The views of a scene show one set of named points, each view turned or mirrored, and shifted as a whole, with a little noise and some points left out.
In the rows, zero is written as 100.

Scene 1
View 1
K778: 126; 99; 92; 95; 105; 133; 96; 90; 88; 106; 106; 124; 87; 113; 54; 127; 100; 83; 65; 115; 102; 85; 93; 80; 95; 115
K28: 104; 83; 79; 105; 110; 96; 98; 83; 89; 97; 92; 114; 96; 110; 83; 89; 124; 102; 103; 108; 97; 97; 93; 90; 107; 111
K537: 106; 64; 68; 117; 118; 78; 97; 78; 79; 109; 98; 126; 108; 120; 78; 88; 134; 90; 102; 115; 92; 103; 89; 81; 118; 116
K479: 115; 82; 76; 113; 112; 102; 91; 84; 79; 119; 106; 122; 98; 116; 66; 111; 122; 83; 87; 112; 93; 101; 89; 81; 108; 117
K406: 119; 138; 120; 60; 89; 166; 108; 101; 119; 55; 79; 99; 64; 84; 75; 109; 78; 127; 72; 105; 116; 68; 104; 106; 71; 100
K989: 106; 103; 94; 87; 102; 120; 104; 89; 104; 74; 83; 107; 85; 97; 87; 89; 109; 118; 96; 105; 104; 87; 98; 101; 93; 104
K561: 109; 86; 90; 90; 107; 110; 108; 85; 101; 68; 83; 117; 91; 109; 83; 85; 109; 114; 92; 115; 105; 83; 98; 92; 100; 109
K995: 78; 47; 67; 103; 119; 45; 118; 69; 102; 44; 59; 117; 113; 111; 124; 23; 146; 139; 142; 113; 102; 97; 96; 100; 122; 106
K984: 125; 107; 100; 83; 103; 140; 100; 92; 98; 88; 98; 121; 82; 108; 59; 120; 92; 95; 65; 115; 106; 79; 96; 86; 89; 112
K246: 105; 133; 109; 74; 92; 145; 106; 96; 118; 67; 77; 90; 70; 78; 94; 94; 99; 133; 97; 97; 109; 82; 103; 111; 79; 99
K742: 99; 91; 79; 107; 108; 96; 97; 83; 92; 100; 88; 104; 94; 99; 94; 85; 130; 109; 113; 99; 96; 104; 95; 99; 103; 106
K916: 110; 74; 92; 79; 110; 106; 117; 83; 105; 42; 73; 128; 93; 117; 82; 72; 103; 121; 87; 127; 112; 71; 98; 88; 100; 111
K102: 118; 83; 90; 92; 109; 115; 104; 85; 93; 79; 91; 127; 92; 116; 68; 99; 104; 99; 78; 120; 105; 81; 94; 83; 101; 115
K388: 91; 131; 96; 88; 92; 121; 100; 91; 113; 83; 76; 77; 75; 69; 114; 79; 120; 138; 125; 82; 101; 102; 102; 120; 86; 95
K142: 105; 118; 95; 90; 98; 125; 99; 91; 104; 89; 87; 95; 79; 86; 90; 95; 110; 119; 102; 95; 102; 93; 99; 105; 90; 102
K614: 87; 80; 79; 97; 107; 81; 110; 79; 106; 61; 69; 103; 97; 97; 115; 51; 132; 134; 128; 103; 101; 96; 99; 105; 106; 104
K477: 112; 122; 98; 91; 96; 137; 96; 94; 102; 98; 94; 99; 77; 89; 80; 112; 104; 109; 89; 96; 102; 93; 99; 100; 87; 103
View 2
K479: 112; 107; 110; 59; 102; 135; 118; 99; 59; 117; 106; 141; 132; 79; 71; 123; 80; 128; 107; 127; 117; 87; 106; 94; 100; 79
K916: 105; 78; 131; 68; 113; 145; 117; 105; 127; 114; 78; 136; 85; 113; 72; 126; 95; 111; 121; 134; 107; 126; 108; 147; 128; 80
K102: 100; 93; 118; 73; 101; 138; 123; 99; 100; 109; 96; 126; 111; 82; 73; 120; 91; 120; 118; 127; 113; 101; 119; 133; 113; 94
K537: 120; 102; 116; 51; 109; 139; 113; 105; 65; 124; 98; 153; 123; 95; 70; 133; 76; 124; 106; 129; 116; 101; 96; 92; 105; 67
K995: 137; 74; 138; 39; 130; 148; 97; 104; 119; 135; 67; 177; 78; 164; 77; 141; 86; 97; 100; 137; 84; 145; 63; 103; 129; 32
K406: 72; 72; 110; 112; 89; 135; 135; 69; 153; 81; 108; 86; 94; 79; 99; 86; 131; 103; 114; 119; 75; 99; 125; 155; 116; 117
K28: 112; 94; 115; 63; 105; 136; 116; 92; 88; 115; 100; 140; 115; 97; 80; 120; 90; 118; 104; 126; 100; 101; 96; 103; 107; 74
K246: 85; 72; 110; 99; 94; 135; 126; 64; 144; 90; 107; 102; 96; 97; 105; 91; 128; 98; 101; 119; 65; 104; 103; 129; 115; 96
K742: 114; 91; 113; 67; 106; 137; 113; 85; 92; 113; 103; 140; 115; 104; 88; 116; 96; 109; 96; 123; 85; 101; 86; 93; 107; 67
K561: 103; 84; 120; 73; 105; 140; 118; 93; 113; 109; 93; 129; 100; 99; 79; 117; 98; 112; 113; 127; 99; 110; 106; 128; 117; 83
K989: 98; 82; 115; 82; 101; 137; 121; 83; 118; 104; 100; 121; 102; 98; 89; 108; 108; 107; 107; 124; 84; 105; 103; 123; 114; 86
K388: 100; 72; 108; 88; 98; 134; 114; 57; 133; 96; 110; 117; 101; 117; 113; 94; 127; 90; 85; 118; 44; 103; 78; 94; 110; 71
K142: 97; 83; 108; 86; 97; 134; 122; 72; 115; 100; 110; 116; 109; 95; 98; 100; 115; 105; 98; 120; 72; 98; 98; 110; 108; 86
K984: 87; 95; 110; 91; 91; 135; 130; 89; 101; 98; 107; 105; 118; 61; 79; 106; 103; 122; 118; 121; 110; 88; 129; 136; 107; 111
K614: 120; 76; 124; 61; 116; 142; 106; 86; 121; 118; 88; 151; 90; 137; 90; 120; 101; 98; 97; 129; 74; 125; 75; 104; 120; 52
K778: 91; 102; 108; 82; 92; 132; 130; 92; 83; 102; 110; 114; 129; 56; 74; 111; 93; 127; 117; 121; 118; 81; 129; 126; 103; 107
K477: 90; 89; 104; 91; 91; 132; 125; 72; 107; 95; 116; 109; 118; 78; 96; 96; 114; 110; 102; 118; 80; 88; 109; 111; 104; 96
View 3
K989: 113; 98; 105; 111; 94; 105; 78; 98; 99; 124; 94; 93; 91; 96; 125; 87; 110; 104; 102; 110; 93; 89; 127; 105; 104; 106
K406: 102; 93; 68; 92; 137; 89; 52; 104; 107; 127; 88; 82; 91; 76; 159; 86; 107; 110; 97; 122; 119; 97; 119; 131; 146; 106
K479: 122; 109; 129; 105; 33; 112; 100; 99; 134; 97; 113; 113; 100; 106; 100; 83; 118; 72; 106; 125; 92; 113; 134; 86; 84; 107
K916: 119; 96; 105; 105; 103; 86; 94; 102; 101; 151; 92; 101; 83; 91; 102; 58; 115; 94; 107; 99; 65; 79; 126; 95; 112; 123
K614: 121; 98; 131; 136; 89; 115; 90; 90; 68; 141; 90; 90; 84; 113; 104; 93; 106; 120; 106; 87; 69; 67; 129; 88; 69; 108
K778: 113; 106; 103; 90; 57; 101; 83; 104; 144; 98; 112; 108; 102; 91; 122; 79; 118; 72; 101; 133; 109; 119; 131; 103; 115; 107
K561: 117; 99; 108; 110; 88; 99; 90; 99; 104; 131; 97; 100; 89; 95; 113; 75; 113; 95; 105; 108; 83; 89; 129; 97; 104; 114
K537: 125; 107; 138; 113; 36; 114; 108; 96; 119; 111; 111; 114; 97; 112; 89; 80; 117; 79; 108; 111; 76; 100; 136; 77; 73; 112
K995: 131; 97; 151; 147; 81; 112; 113; 85; 54; 161; 89; 96; 78; 124; 74; 79; 108; 120; 115; 69; 36; 48; 130; 70; 49; 117
K477: 108; 99; 98; 104; 87; 110; 65; 99; 113; 103; 99; 91; 98; 94; 141; 101; 109; 100; 98; 125; 119; 107; 127; 114; 112; 99
K984: 111; 102; 90; 88; 84; 92; 76; 106; 136; 110; 104; 103; 98; 83; 130; 75; 115; 80; 100; 130; 109; 114; 126; 111; 130; 111
K102: 118; 103; 106; 96; 76; 93; 90; 102; 124; 122; 102; 107; 93; 92; 110; 68; 116; 80; 105; 117; 86; 101; 129; 97; 111; 116
K246: 107; 92; 88; 110; 122; 106; 57; 97; 90; 122; 88; 79; 90; 92; 151; 101; 103; 121; 96; 114; 113; 90; 123; 122; 118; 100
K142: 111; 99; 105; 114; 91; 113; 67; 96; 98; 114; 96; 88; 94; 99; 136; 103; 107; 110; 98; 116; 108; 94; 127; 109; 101; 99
K388: 110; 93; 111; 132; 104; 125; 58; 89; 71; 116; 89; 76; 92; 108; 147; 123; 98; 134; 96; 105; 113; 80; 124; 115; 87; 91
View 4
K561: 103; 102; 79; 100; 106; 102; 105; 99; 100; 86; 89; 91; 101; 109; 106; 116; 102; 101; 113; 110; 99; 132; 92; 90; 101; 120
K28: 97; 107; 95; 101; 114; 104; 117; 92; 106; 86; 82; 98; 106; 95; 107; 107; 94; 109; 111; 110; 95; 125; 95; 68; 72; 137
K479: 93; 121; 102; 91; 126; 100; 126; 78; 111; 85; 77; 110; 127; 86; 106; 99; 88; 106; 102; 121; 74; 109; 104; 58; 65; 141
K989: 107; 93; 88; 105; 99; 105; 105; 105; 98; 88; 101; 92; 91; 108; 98; 126; 99; 96; 105; 98; 95; 127; 86; 88; 96; 114
K477: 111; 93; 108; 103; 99; 106; 110; 100; 100; 93; 114; 103; 99; 104; 83; 136; 91; 86; 87; 92; 71; 108; 86; 80; 88; 105
K995: 87; 93; 66; 122; 104; 107; 110; 115; 95; 77; 55; 70; 71; 100; 137; 88; 114; 142; 156; 112; 168; 178; 80; 76; 71; 167
K102: 102; 113; 77; 90; 114; 99; 107; 87; 103; 85; 88; 99; 119; 106; 104; 113; 99; 94; 105; 118; 82; 121; 101; 89; 106; 117
K406: 125; 82; 85; 101; 86; 106; 88; 114; 92; 97; 134; 91; 88; 127; 77; 158; 100; 68; 86; 85; 70; 115; 82; 114; 133; 74
K614: 98; 86; 83; 121; 97; 109; 109; 117; 96; 84; 80; 78; 72; 103; 115; 110; 105; 123; 131; 97; 138; 153; 78; 77; 74; 143
K537: 89; 120; 93; 96; 125; 100; 125; 82; 109; 82; 67; 103; 119; 87; 114; 90; 93; 117; 115; 124; 96; 124; 103; 60; 63; 152
K742: 99; 98; 103; 111; 107; 108; 118; 99; 103; 88; 89; 97; 96; 93; 104; 111; 93; 112; 109; 101; 102; 127; 87; 63; 62; 139
K984: 110; 109; 89; 86; 111; 99; 107; 87; 104; 91; 105; 106; 121; 109; 90; 130; 94; 79; 88; 109; 57; 105; 100; 93; 113; 98
K142: 111; 89; 102; 111; 95; 108; 109; 108; 98; 91; 110; 95; 88; 104; 90; 133; 94; 95; 97; 90; 90; 121; 80; 80; 81; 112
K388: 113; 72; 116; 128; 84; 116; 109; 121; 94; 95; 116; 90; 64; 101; 86; 139; 93; 102; 101; 73; 108; 129; 66; 71; 62; 120

In a view up to two points have been moved. Name them for each view, in the order of its rows, or write -.
view 1 | K479
view 2 | K916
view 3 | K778
view 4 | K388
